Each row is a point on a tangle of strands that fork, close into loops and nearly touch. The rows are in no order.
In the rows, zero is written as 128.
Two points are linked if the straight distance between their rows is under 198. Some points are linked to none.
q_913: [ 99 119 109 129 143  74 129 149  89  81  96 177  80 152 161  87 118 132
 159 176 164 122  98 119 126 146 169 152 114 137 186 140 149 159 168 151
  95 158 127 154  79  97 123  61 145 145 185 194  93 182 156 150 142 149
  45 141 114]
q_896: [145  96 131 140  58 207  91 212 174 173 155 109 166 120  84 131  87  88
  95  65  77 115 105 106 131  86 161 107 158 115 139 126 128 111 119 155
 156  70 109  93 132 139 140 109 130 130  60 121 112  66 115 111 116  75
 126 166 123]
q_576: [148 128 142 157 136 154 150 190 142 163 197 138 144 177 110 129 143 146
 117 134 161 115 149 134 101  68 134  79 119 102 151 111 130 130 141 130
 163 102 136 128 155 142 150 112 148 137 168 184  58 106 111 108 148 134
  62 189 130]
q_992: [146 120 142 194 137 184 103 144 145 125 142 143 102 152 106 142 115 123
 126 108  72 127 136 137 116  62 126 117 101 105 119 116  87 131 132  70
 177  53 137  94 113 115 117 128 133  87  56 119 105  85 115  85 107  79
 103 187 166]
q_359: [115  99 157 162 110 146  89 158 104 135 103 118 155 191 157 141  64 117
 103 138 137 192 189 121 110  83 124 154 119 122 129 129  93 138  69  97
 110 151 176  97 130 121 107 122  91  87  77 159 104 159 123 137 148  75
 110 135 154]
q_463: [156 142 122  62  99 106 196 125 151 137 119 139 203 122 151 128 131 115
 146 137  88 172 120 134 127 170 128  85 194 152 119 124 142 123 140  95
 107 102 128 158 118 117 167 143  75 145  84  78 168 107 115  37 162  82
 105  74 103]
q_619: [132 144 145  78 144  92 185 151 122 120 163 127 190 128 108 147 131 116
 101 158 182 123 162 135  97 131 100 116 176 131 107 105 160 137 109 156
 139 170 114 152 168 175 152 154 107 166 157 161 112 139 150 100 185 166
 105 119 114]
q_332: [136 177 138 102 153  98 153  87 122  83 118 167 139  71 164 139 102 148
 118 108 164 125 102  51 120 178  96 162 127  97 124 188 110 206 174 122
  92 173 121 161  83 114 122 105 112 126 179 112 103 130 162  86 119  72
 108  75 168]
q_597: [122 141 128 152 176 123 151 140 147  71 116 162 137 110  97 130 138 116
 140 140 150  79 116  86 103 141  88 144 124  82 126 118 154 153 157 156
 119 120 127 138 107 100 143  98 124 137 142 150 121 174 142 108 126 107
 116 149 110]
q_567: [154 117 139 204 126 213  86 134 153 150 140 129  99 152  90 145 122 136
 114  85 102  77 115 142 126  64 154 141  78  90 145 125  71 129 129 118
 148  70 151  78 146 115  95 125 155  90  96 147  97 101  86 173  82  98
 125 192 164]
q_55: [ 83 148 124 117 139 125  93  83 143 113 107  92 112  96 115  92 140 105
 152 111 132  65 135 159 153 118 133 160 132 127 105 104 155 112 137 161
 130 134 128 155 131 144 123 151 174 123 119 151 170 159 109 198 120 139
 161 119 111]
q_34: [158 126 153 135  79 135 172 159 156 165 125 115 158 176 143 142 140 147
 147 121 133 164 117 140  90 132 130  36 144 133 151  79 116 114 108 108
 154  87 150 112 167 136 175 147 122 146 114 156 108 126 111  78 151 113
 128 179 103]
q_240: [149 153 116  43  58  87 162 102 173 159 133 105 137 120 155 136 118 157
 132  98 165 172 105 128 158 201 137 114 152 129 156 174 103 144 132 122
  78 150 121 141  89 113 119 111 155 147 159 122 176 110  98 137 112 101
 184  97 128]
q_429: [145 116 130 168  56 214 105 190 177 208 183 102 119 133 103 131 124 137
 104  99  84 148 107 113 130 106 178 115 149 123 169 137 126 115 110 140
 128  90 138 100 128 133 121 107 185 115 122 132 107  68 120 140 117  80
 156 149 122]
q_862: [126 179 122 128 208 160 105  63 141  99 127 110 168  91 141 144 130 115
 144 111  79 122 147 117 130 134 102 160 141  85  80 155 120 144 114  87
 104 131 146 114 111  91 125 131 124  96  86  56 175 110 114 113 103  77
 151  98 158]
q_586: [145 134  94  73 123 155 158 154 187 126 165 126 174 106 137 118 131 118
 161  96  82 100 118  84 147 129 152  72 162 112 129 107 154  98 163 180
 135  88 116 122 129 114 191 109  99 134 124  86 123  81  83  86 147  68
 114 121 114]
q_306: [115  86 104 177 128 123  99 138  76 108  82 157  90 108  72 144 126  79
  85 137  99 121 118 138 133 124  92 198 152 129 103 133 114 113 123 131
 145 158 126  93 131 135 104 139 115 100  97  79 139 147 148 145 123 174
 168  95 122]
q_140: [141 156  96  49 103 103 139 157 159 155 192 155 101 145 186  97 126 184
 150 122 180 127 128  77 139 148 137 111 133 125 157 170 147 167 183 113
  84 113 107 186  81 107 127 103 150 164 170 147 113 110 129  92 113  86
  85 139 142]
q_129: [124 141 114 121 128 152  99  87 143 144 163 125  74 131 175 126 148 183
 137 117 139 149 111  78 149 138 147 118 102 124 143 181 130 154 154 137
  86 156 130 162  98 110 113  98 157 124 187 102 116  90 112 167 105 122
 152 122 150]
q_229: [103 141 159 165 148 155  67 114 108 119 105 123 133 187 170 131  71 134
 128 161 139 164 183 131 133 110 151 162 114 107 152 152 118 152  73 122
 102 179 186 107 132 106  98 112 118  99 124 186 126 161 113 188 129  83
 101 126 147]
q_138: [105 116 114 130 116 169 100 137 148 141 106 106 129  96  87 111 114  64
 133 125  82  60 122 161 135  97 129 171 170 143 108 113 148  85 129 172
 146 118 134 110 155 140 128 144 141 113  69 130 167 158 106 161 117 117
 157  91  97]
q_286: [108 135 154 142 158 108  87 134  80 133 125  81 119 164 128 115 112 163
 104 142 159 144 144 171 134 125 148 177 102 143 137 140 151 132  57 124
 125 174 113 134 133 146  72 129 167 129 134 173 126 134 176 182 142 160
 129 159 143]
q_247: [116 106 171 138 150  97 125 131  89 118 110 112 152 153 143 136 102 112
  93 146 129 180 186 149 110  80 102 144 130 143  87 128 108 141  79  91
 141 181 141 129 143 136 110 149  83  94  88 124 111 153 153 107 180 125
  90  94 150]
q_333: [118 159 146  74 173 104 146  95 149  64 139 148 179 100 177 119 116 140
 165 108 214  88 123  58 135 136  90 117  83 116 116 117 170 188 150 194
 144 145 102 198 112 146 172 148 100 148 197 157  88 159 134 150 128 131
  88 136 124]
q_964: [136 111 106  66 108  41 202 143 105 125 139 139 111 102 108 120 145 131
 156 168 157  95 107 171 125 163 125 112 160 146 137 100 145 105 152 111
 102  97  95 161 122 153 124 129 138 174 126 160 170 168 155  77 144 185
 108 133  89]
q_413: [153 161 118 187 181 190  73 129 131 126 193 145  93 131 136 146 114 140
  88 113  73 155 156  78 100  71 110 132 117  81 118 158  94 177 131  61
 135  83 128 117 108 101 113 104 128  89  87  84 106  67 148  94 110  62
 107 167 201]
q_636: [129 123 120 195 127 173  75 128 138 146 118 107  91 160 130 129 111 171
 135 115 117 114 118 144 141 115 166 155  78 110 170 157  90 121 113 109
 119  93 136  92 114 107  88  99 190 105 129 147 126 104 114 174  78 112
 146 187 153]
q_459: [116 108 146 137  63 125  96 145 103 182 111 130 109 190 154  95 110 134
 115 153 148 182 164 158 131 101 191 106 121 176 182 116 125 121 110 129
 108 164 193 113 149 142 116 154 140 139 132 187 116 133  99 190 137 125
 105 125 131]
q_895: [102 150  81 136 198 118 113  58  72 106 124 104 113 124 175 103 177 143
 167 159  63 130 141 162 141 150 171 151 127 151 120 174 144 133 136  91
 115 144 137 178 107  92  89 150 128  90 136  76 149 124 140  99 140 140
 108  87 117]
q_473: [148 137 146 154 164 145 148 107 137 124 135  92 150 131  83 166 194 171
 100 115 151 151 115 149 105 143 130 109  91 102 105 123 134 108  58 123
 164 121 113 116 164 136 128 162 146 116 145  91 127 125 154 144  94 171
 209 166 124]
q_512: [135  99 118 151 144 146 119 138 107 152 133  87 148 126 107 133 148 117
 112 118  58 154 158 174 127 105 139 147 141 151 102 134 105  97  83  92
 134 122 131 105 136 112 105 137 115 104  46  81 163 103 135 108 134 123
 153 111 118]
q_692: [142 145 135 176  93 199  86 159 183 187 166 108 142 144 109 139 150 147
 105 102 122 157 110 135 113 119 153  82 135 118 145 110 140 143  92 129
 183  97 161 112 165 151 134 151 162 109 147 146  66  93 125 146 149 106
 177 158 117]
q_496: [116 162 159  98 156  94 159 135 117 122 146  89 162 137 121 138 119 144
 104 153 192 161 165 164 111 140 124 114 136 111 116 119 145 149  59 125
 112 169 124 130 156 159 120 149 144 151 134 161 132 140 154 135 161 152
 140 140 127]
q_434: [127  78  90 183 100 114 143 149  85 160  93 115  81 156 115 104 134 127
 145 175  55 175 140 171 136 136 164 147 122 176 182 168  85  95 120  84
  96 110 154 115 121  94  76 110 133 105  99 142 136 114 138 115 151 142
 108 158 110]
q_255: [106 126 111  80 108  15 127  44  78 100  57 120  52 122 154  84  90 126
 159 154 128 147  96 189 174 202 166 150 133 173 158 113  92 136 155 113
  76 177  99 152 110 126  98 113 126 146 172 155 183 173 162 171 138 172
 129 115 137]
q_580: [ 99 154 110 151 114 188  62 147 175 146 141 106 134  88  92 111  99  73
  84 117  90 101 118 114 124 125 108 204 182  91 111 145 137 121  91 154
 120 135 139 114 131 120 105 121 174 107  91 135 143 132 132 188 112  86
 181 122 117]
q_402: [131 169 134 174 119 205 112 165 162 173 205 125 151 156 120 133 167 168
 102 109 111 121 132 139  90  78 168  89 122 110 141  97 157 136 120 120
 220  78 137 152 159 145 131 149 173 119 189 157  40  90 109 131 161 124
 118 175 126]
q_366: [143 140 102  51  87  96 146 127 196 174 174 104 113 126 152 106 113 132
 149 139 166 139 140 137 153 140 158  77 148 127 156 122 134 120 140 160
  89 134 143 131 124 127 131 122 160 153 160 173 171 113  72 155 117 115
 145 121 102]
q_529: [150  78 118 109 102 121 158 190 108 133 129 169 132 130 110 154 135 133
  89 142 122 158 119  95 139 141 107 114 150 133 129 143 119 111 152 134
 137 145 118 102 129 145 144 116 100 142 116  76 125  90 147  72 147 157
 127  95 125]
q_173: [109 139 127 151 175 114 145  36 131  89  79 118 123  90 100 122 165 103
 146 139 128  82 122 151 128 156 111 147 117 121  87 102 127 114 119 146
 128 170 155 136 151 121 143 153 139 127 142 121 175 174 131 167 114 176
 165 107 113]
q_637: [ 75 167 141 148  89 121 142  85 154 105 115 149  94  99 152  86 130 116
 133 116 166 152  84  97 105 177  98 137 162 113 110 133 140 158 157 137
 114 166 155 186 101 139 134 117 173 108 204 157  93 181 144 161 136 109
 150 117  97]
q_764: [109 126 113 141 139  85 149 144 130  90 114 169 102 128 137  94 123 120
 160 175 152  97 107 122 101 140 115 138 135 130 152 122 150 159 175 135
  95 134 139 143 103 112 138  97 125 130 131 177 118 191 156 113 154 132
  67 131  96]
q_93: [147 103 116  70  93 107 190 180 121 153 147 127 166  95  94 156 140 112
 140 137 122  99 107 161 128 155 121  94 197 155 119  93 166  71 120 146
 127  83  82 123 155 157 161 131 104 179 103 125 166 136 135  62 144 171
 152 117  81]
q_293: [128 121 104 187 171 137 112 121 112  98 132 168  89  99  92 147 133  89
  85 131  78 138 123 112 113 130  52 164 139  95  94 156 101 137 139  90
 140 133 136 100 117 126 110 109 121  97  99  72 118 107 169  90 119 118
 129 116 136]
q_852: [151 145 118  54 113  88 177 140 146 161 177 147 136 152 169 145 155 177
 143 116 191 125 131 135 138 129 102  48 106 138 137 101 146 108 147 117
 133 101 104 155 140 159 147 151 149 178 169 152 120 114 124  94 128 187
 106 176 140]
q_969: [145  82 118 190 135 154 134 148 127 173 130  92 137 118  71 145 192 135
 114 130  59 121 141 191 117 122 162 129 111 158 117  98 103  77  67  96
 148 110 118  87 157 127 120 153 125 109  56  90 150 102 137 123 126 172
 186 138  83]
q_700: [149  57 110 103  62 118 192 195 109 159 131 159 138 115  98 144 167 110
 122 164 114 142 112 127 129 135 126  76 164 157 130  93 142  71 162 144
 122 104 124 115 153 137 181 131  79 151 105 105 138 127 124  60 145 167
 108 113  89]
q_31: [111 107 101 118 171  95 147  75  76 116  94 122 124 119 162 104 167 137
 166 178  86 131 136 173 165 145 179 129 129 174 111 135 131 118 172 106
 133 145 139 169 142 106 126 157  93 121 135  65 167 144 110  88 136 172
 112  43 109]
q_945: [117  56 107 144  86  85 150 155  48 148  77 115 106 182 148 118 113 128
 121 159  75 225 149 144 155 151 157 154 146 198 177 172  86  97 119  96
  97 151 126 144 123 114  83 122  77 115 111 124 116 134 154  99 173 160
  88 119 120]
q_272: [ 84 125 128 148 122 130  95  99  89 103  79 164  77 174 177  94 159 149
 178 165 139 125 106 146 132 131 220 133  82 168 192 147 155 150 150 158
 112 166 130 145 112  74 115  91 154 138 210 193  62 164 123 181 130 161
  63 153 117]
q_810: [149  90 120 132  99 138  81 149 130 194 136  67 155  79  62 133 152 115
  87 113  89 113 132 195 139 122 140 141 134 164 125  85  94  73  46 139
 122 124  98  81 172 162 105 158 137 131  65 114 166  88 126 160 115 171
 244 117 114]
q_780: [154 153 137  99 183 135 160 128 165  84 137  96 190 119 102 159 105 116
 127 108 116 113 159 128 108 115  88 105 126  81  94 108 121 118  89 118
 138 110 112  69 129 126 151 125  89 128  72 109 164 128 108  90 136 102
 139 165 129]
q_283: [108 176 178  90 198 141 129  88 149  60 129 103 179 121 159 126 128 143
 155 107 200  91 149 102 132 122  96 124  94  84  93 114 169 179 105 162
 155 121 106 177 128 149 156 147 112 137 167 155 119 147 127 155 129 116
 117 175 133]
q_364: [141 112 109 155 150 151 103 119 139  91 137 157 113 102  88 155 154  75
 105  93  65 123  94 105 128 107  70 122 131  88  73 119 110 137 139  87
 175 109 116  96 124 113 152 140 105  95  79  36 130  81 131  80 111 100
 135 109 139]
q_491: [111 172 163 156 177 140 157  31 170  75  95 126 138  77 104 144 172 124
 137 102 158  99 107 105 102 173  87 139 105  74  78 118 123 164 102 145
 144 165 165 154 132 125 144 138 153 108 192 118 134 160 115 155 109 141
 177 147 128]
q_883: [151 118 142 117  83 132 171 125 149 162 104 110 176 153 151 140 140 117
 156 148  84 190 143 157 101 138 144  68 162 164 125  99 110 103 109  76
 130  98 155 133 149 116 167 148  85 124  70 110 155 114 109  72 155  98
 136 105 101]
q_297: [125  78 127 150  92 136 127 151  91 182 119 125 145 178 119 151 212 158
 110 133 125 151 136 161 128 141 202 101 100 198 132 105 146  80 126  99
 178 123 125 122 174 134 130 178 127 129 150 100  89 130 150 145 132 192
 150 120 103]
q_165: [148 156 147  91  95 129 129  88 168 166 127  86 145  93 144 145 100 138
 107  99 133 161 114 110 136 171 103 138 174 109 126 154 100 145  97 117
 100 150 132 111 112 146 113 132 155 136 116  93 181  85 122 148 115  87
 197 100 160]
q_416: [129 156 119 138 120 105 187 102 143 117 153 147 129  69  84 137 170 101
 109 132 121 119 103 145  89 169  63  97 174 103  89 108 140 127 118 127
 148 127 126 138 142 169 144 138 136 136 138 102 138 129 148  96 141 159
 161 113 110]
q_518: [155 119 107  99 163 108 108 146 130 112 136 127  92 119 142 116  96 145
 145 108 141  85 142  84 178  84 124 157  68 128 133 157 111 137 188 141
 104 106  88 111  85 112 121  99 122 131  94 112 158 101 110 137  74  87
  92 124 173]
q_179: [116 205 155 143 209 175 134  55 173  74 148 112 160 105 135 136 149 136
 154  89 156 113 119  99  91 146  91 107 105  43  87  90 149 158 111 135
 168  97 141 163 140 112 168 121 132 108 169 124 114 145 110 135 113  97
 172 187 133]
q_307: [161 117 112  97 139 147 139 134 156 108 150 147 152  79 109 134 136  98
 122  84  72 103  96  96 138 117  86  76 140 121  93 104 134 106 159 139
 148  94 106  97 122 141 170 137  85 128  68  35 143  70 101  62 127 105
 115 110 140]
q_731: [124 137 138 115 111 124 105 183 147 122 158 145 141 125 117 112  56 112
 102 110 193 111 156  90 123  91 110 119 125 116 148 117 163 143 113 193
 119 156 122  94 137 175 141 126 125 152 150 180 109 114 110 178 129 107
 107 142 149]
q_822: [114 149 139 159 183 136 119  78 100  93  68 119 132 118 176 133 123 129
 160 148  78 138 126 127 127 157 123 149 128 119 118 167 121 143 112  75
 129 123 150 148 119  82 120 137  97  82  97  77 145 146 143  92 126 100
 117  88 137]
q_658: [148 118 139 124 100 113 188 174 155 146 178 162 147 171 153 120 153 169
 136 147 158 148 135 113  97 107 108  50 118 138 160  91 122 122 151 109
 145  93 147 134 161 146 162 142 127 175 168 177  75 120 104  91 156 151
  73 188 111]
q_202: [127 145 131 162 159 171 129 132 170  84 140 162 124 136 131 119 147 134
 162 138 129  80 111  78 105 100 111 103 111  89 128 112 138 150 168 141
 156  66 148 143 127  94 163 112 130 131 154 155  90 158 102 103 125  92
  99 163 112]
q_564: [145  67 117 134  95 105 141 167  67 126  90 143 105 142  99 157 129 126
  92 131 129 148 118 132 151 156 122 148 134 160 126 149 115  83 123 128
 125 147 104  81 121 144 112 108 101 138 107  99 144 110 148 119 114 183
 168 109 128]
q_162: [107 173 108 179 164 180  54 130 160 142 163 140 104 106 109 125  96  89
  98 126  57 118 157 113 114 106 104 200 151  83 107 148  94 142 103  98
 101 119 168 105 139 109 103 121 176  95  73 129 137 118 144 153 109  69
 144 142 146]
q_540: [143  92 136  64  81 103 177 156  86 171 122 100 177 108  88 168 125  98
 110 146 131 137 142 194 136 152 152 116 183 186  97  72 140  69  87 113
 136 110  81 132 171 183 140 150  74 171  94 116 181 132 145  68 147 189
 179 108  98]
q_962: [121 142 133  51 108  16 154 104  88 117 108 114  85 107 134 104 108 139
 134 160 184 130 114 195 151 170 131 130 144 155 125  92 131 120 147 111
  84 149  90 164 128 172 102 121 146 182 162 163 183 166 165 131 162 185
 123 126 129]
q_745: [143 154 116 104 120 107 161 135 160 128 191 121 139  81  98 136 144 127
 136  85 146 116  98 124  96 143  58  77 147  86  96 110 147 117 119 134
 157  86  98 137 131 171 145 137 155 137 123 111 119  95 134  75 134 129
 165 172 123]
q_524: [115 188 123 169 186 166  49  97 113 128 162 112  81 124 185 140  80 170
 113 125  87 145 140  77 115 116 139 184 113  83 128 182 102 181 130  83
 100  95 110 132 106 103  87 100 144  97 110 121 110 109 156 141 103  39
 110 167 203]
q_686: [120 136 131  86 126 110 157 182 143 106 175 152 190 142 134 118  91 110
 108 136 178 114 138  98 102 117 107 119 160 133 133 119 175 139 138 186
 138 145 115 138 142 147 160 127  99 152 169 171  79 140 132 114 172 114
  75 127 114]
q_63: [107 164 149 143 185 163  72  89 110  88 122  98 101 148 201 131 117 192
 147 103 141 133 117 111 126 154 133 155  87  73 136 168 123 184 107 111
 122  83 104 161  96  89  90  99 163  96 159 128 111 136 148 151  91  78
 141 197 170]
q_408: [159  82 111 121 134 103 149 153 101 136 125 145 111 173 172 104 158 166
 163 153 112 138 148 135 175  94 161 100  86 164 154 145 104 106 186  80
 138  88 113 147 103  94 131 133 102 135 107  87 117 109 105  62 124 141
  53 122 143]
q_465: [104 139 147 129 111 146  81 125 118 143 112 141 117 185 176  93  87 142
 154 150 189 163 157 128 128 107 167 104 101 145 168 117 143 161 114 160
  92 182 175 125 143 115 131 119 132 133 168 211 105 140  92 207 138 127
  81 128 120]
q_917: [154 197 158  97 173 123 132  59 146 140 123  99 167  88 158 152 101 138
 118  90  93 173 143 134 122 150  96 127 130  98  96 151  88 161 102  79
 115 154 151 107 105 131 103 144 138 116  97  85 177  85 130 127 118  67
 150 100 181]
q_117: [106 136 118 159 113 112 164  73 162 114 109 142 115  43  71 121 148  67
 114 124 113  85  81 128 100 157  83 128 180 107  77 104 135 105 144 166
 154 155 157 137 154 165 154 164 149 121 141 112 145 169 129 137 135 154
 178  76  97]
q_966: [141 123 160  81 107  58 182  96 108 108  74 157 150 122 153 129 101 129
 144 158 172 135 126 126 146 135 108 107 131 167 114 117 107 149 175 118
 109 165 132 145 130 148 153 154  69 147 147 122 147 160 134 104 152 148
  81  60 139]
q_532: [129 168 126  84 115 106 174 131 171 141 202 132 152 122 152 136 163 169
 148  89 166 143 106 125 112 166  91  69 157 121 130 110 154 120 135 116
 151 100 100 190 120 157 143 135 166 152 183 122 102 107 133  88 140 145
 146 168 121]
q_490: [109 146 127  86 125  65 110  65 107  88  47 123  96 151 204 105  65 136
 177 159 138 165 115 141 151 177 162 147 122 130 182 154 111 166 126 119
  70 160 132 138  89 103  89 102 130 131 158 176 158 184 151 164 129 102
 105 128 131]
q_418: [155  98  94 103 120  88 135 160  91 151 138 130  65 154 155 106 111 154
 156 158  99 120 142 125 176  97 179 147  89 156 167 168  95 120 192 111
 106  93 112 128  83 110  93 102 130 138 101 113 141  96 112 108 121 130
  56 123 158]
q_922: [124 104 124 117  58  79 105 126 107 168  94 115  74 144 131 105  90 118
 134 148 144 150 128 166 160 133 146 126 114 166 171 128  94 102 125 130
  88 149 156 110 135 146 117 125 148 146 129 167 158 134 118 179 127 148
 147 116 121]
q_776: [146 154 117 135 131 172 115 137 192 126 148 126 136 127 138 111 121 103
 161 114 122  93 130  84 133 100 136  80 131 106 138 121 133 134 164 167
 134  93 159 116 137  99 165 115 119 129 137 137 112 108  74 143 133  76
 114 133 116]
q_770: [119 119 140 107 103 114 113 164  80 154 141 112 117 160 105 120 144 148
 107 127 170 127 139 176 142 133 177 162 126 171 158 121 172 101 102 161
 126 150 100 134 138 160  95 130 174 152 169 157 115 147 160 172 119 206
 129 145 128]
q_205: [156 138 155  84 168  78 186 116 140  56 128 180 190 101 159 138 125 132
 139 108 189  94  96  58 109 154  53 116  99 114 114 113 145 171 185 162
 141 147 101 149 100 135 187 143  58 150 170 134  96 160 151  98 141 115
  78  97 129]
q_520: [126 102 122 185  61 170 115 208 131 139  97 162  98 126  79 123  97  81
 125 127  94 113 114 127  93 120 112 157 153 134 144 133 120 103 126 126
 138  81 139 102 110 120 127  93 135 120  73 162 119 134 151 117 127 113
 135 148 103]
q_534: [111 105 152 111  91 113 193 135 119 129 107 139 178 183 153 163 174 133
 152 175 151 161 126 129 101 162 155  89 157 173 133  92 173 105 120 132
 139 132 111 146 169 128 170 144  95 176 171 147  96 184 137 121 132 185
 129 107  90]
q_151: [125  82 142 144 129 122 141 154  76 161 134  92 159 173 119 141 160 117
  90 139  96 193 187 168 124  93 159 147 148 180 105 122 123 101  75  94
 145 148 138 136 170 142 108 143  80  96  71 114 126 121 136  89 192 154
 119  88 115]
q_425: [ 91 148 109 110 127 118  97  72 137 112  77 116  94 128 158 101  93 124
 168 147 137 130 125 124 150 177 165 184 125 123 153 164 142 141 125 151
  65 162 135 139  84  75  94  91 151 131 162 152 157 176 110 190  97 109
 150  99 117]
q_876: [146 126 130  71  88  84 115 112 152 174 119  93 115 120 126 105  73 118
 143 135 151 127 139 172 156 125 144 120 129 160 154  99 105 109 125 140
  95 136 128  92 128 142 120 139 130 156 101 172 210 127  77 160 103 144
 175 120 127]
q_904: [135 135 151 120 139 108 134 132 124  81  83 156 145  92  83 162  82 104
  84  91 156 112  96  77 115 180  51 194 141  90 106 164 124 155 125 139
 118 148  98 102  80 125 106 100 116 126 127 110 138 139 176 119  95 105
 168 119 155]
q_439: [141 113 109 145 163 119 129 146 129  67 115 183  90  84 101 135 117 108
 108 127 141  91 110  68 118 132  58 163 116  78 102 144 123 148 165 134
 120 139 126 109  91 118 130 109 126 125 128 104 116 131 154 118 116 121
 106 107 143]
q_967: [122  95 113 146 149 155  89 130 104 105  98 133 105 120 116 123 127 116
 140 119  87  58 131 111 194  68 133 162  92 130 119 134 116 109 175 147
 143 100 118 100 114 104 129 131 107 119  78  78 151 113  82 144  85 121
  94  96 152]
q_254: [125 156 128 132 151 119 121  57 139 113 131 134  90  97 171 127 122 144
 134 119 154 139 116  60 139 164  92 153 102  97 114 193 101 178 161 135
  80 192 128 155  86 120 104 102 150 124 187 109 130 127 126 141 112 103
 138 101 167]
q_533: [125 125 139 146 203 158 108 120  81  89 130 132 137 174 167 160 162 174
 127 144 146 133 153 113 109  91 121 122  62 115 102 149 120 165 115  95
 162 127 113 143 134  91 147 123  77 105 133 103  80 135 135 106 119 143
  84 138 151]
q_457: [107 160 122 115 138 154  80 121 164 115 157 148 104 107 137 113  72 105
 137  89 193  99 150  67 140 107 106 156  93  99 121 127 150 166 146 211
 102 178 141 133 110 144 139 112 150 134 180 183 113 128 111 214  96 105
 113 133 159]
q_972: [160 156 161  93 163  86 193  91 138  63  96 183 183  89 140 149  91 122
 119 109 173 119 116  54 106 164  67 145 109  93 111 156 103 202 171 129
 107 173 133 125  92 116 163 130  58 139 154 127 113 162 153  85 121  71
  89  78 150]
q_155: [120 150 152 190 152 157  99 117 116 102 101 109 112 169 143 142 141 175
 151 122 127 140 110 150 118 143 148 144  94 103 155 135 124 139  91  85
 141  74 121 123 119 103  89 103 159  96 141 158 105 153 158 136  98 110
 155 209 123]
q_729: [157 141 133 128 160 146 139 123 170 132 163  75 152 136 108 150 178 176
 136 117 143 113 136 145 133 116 146 100  93 101 133 105 152 109  88 151
 138 123 122 106 164 118 148 143 154 127 144 135 139 109 105 160 116 162
 168 168 127]
q_351: [139 100 137 160 143 142 117 116  93 145 130 117 149 177 122 167 196 172
 100 124 110 167 140 156 106 139 154 103 101 161 112 121 131 120  88  72
 179 148 107 126 165 126 114 165 119 110 145  84  94 114 182 123 137 169
 188 147 125]
q_26: [142 127  98 129 121 132 129 125 168 163 159  84 138  41  73 125 154 104
 115 110 121  96 109 159 129 125  90 135 151 103 108 106  98  86  76 170
 115 143 117  86 146 148 127 138 157 144  95 114 166 102  96 160 105 163
 230 131 103]
q_274: [102  88 110 146 137 120 138 108  90 155  94 129 134 161 142 122 194 134
 136 161 101 141 143 168 144 142 215 110 111 211 125 114 161  88 150 120
 151 137 125 148 173 115 132 171 102 131 153  83 140 148 130 136 134 193
 142  68  94]
q_772: [117  90 112 122 121 157 108 153 113 146 107 136 127 145 125 110 131  95
 140 149  97  95 148 124 167  57 178 141 118 167 133 131 131 107 193 166
 143 119 145 112 140 119 144 137  84 118  98  99 137 121  75 128 134 135
  69  69 128]
q_242: [119 138 130 113 134  68 132 110 105 100  93 115 104  89 106 138  90 124
 116 110 165 117 107 139 134 185  63 191 126 110 119 153 105 132 109 128
 107 155  97 115  85 160  89 105 161 141 109 138 166 144 156 141 121 137
 162 137 154]
q_752: [119  67 128 124  98 159  83 165  72 173 124 125 131 169 113 135 130 115
  87 121 110 124 153 143 183  60 186 148 118 189 135 135 147  98 145 155
 149 163 120 120 144 137 114 148  93 134 123 100 122 106 101 158 135 160
 105  80 138]
q_456: [132 124 146 146 162 134 123 130 120 126 151 138 122 160 160 124 166 153
 139 142 113 133 127 128 117  82 118  83  94 143 110 122 134 130 157  84
 178 111 134 147 143 130 146 160 111 120 124  87  97  99 123  87 137 143
  83 129 142]
q_450: [131  72 129 157  38 192 107 227 132 159 123 172 132 129  51 145  97  57
  98 111  93 109  95 123 100  79 142 136 167 133 151 119 145  81 129 186
 161  88 130  85 127 137 147 107 118 119  79 145  96 120 111 130 121 112
 130 135 113]
q_552: [108  96 122 194  87 148 128 166 110 158 122 139  88 153 103 107 150 100
 136 157  81 134 128 164 105 112 172 135 144 161 163 137 122 102 145 113
 140 107 157 132 130 114 122 116 161 112 103 157 108 152 130 127 152 151
  93 133  94]
q_146: [102  95 137 141  57 148  78 178  68 161 126 133 113 135  80 114 125 107
  98 124 134 116 126 165 150 108 162 165 152 191 139 122 189  81 129 168
 158 132  94 133 124 165 105 133 148 140 141 140 121 122 136 177 116 190
 143  93 120]
q_519: [ 96 147 121 137 140 142  91  89 150  95 127 158  89 104 104  93  94  77
 131 105 176  60 136 105 158  95  86 146 105 105 108  98 136 122 157 205
 123 158 155 133 132 153 136 145 170 130 165 172 129 160 109 217 107 151
 126 138 126]

A tip is a point with one link. Name the tips that can be reached along the links from each point below, in the order of the rows.
q_564 => q_272, q_540, q_425, q_242
q_434 => q_463, q_129, q_945, q_162, q_533
q_473 => q_729, q_26

How many points has the smallest loop of links through each point below? Write none if it is on no loop.
q_202 => 8
q_473 => none
q_413 => 7
q_450 => none
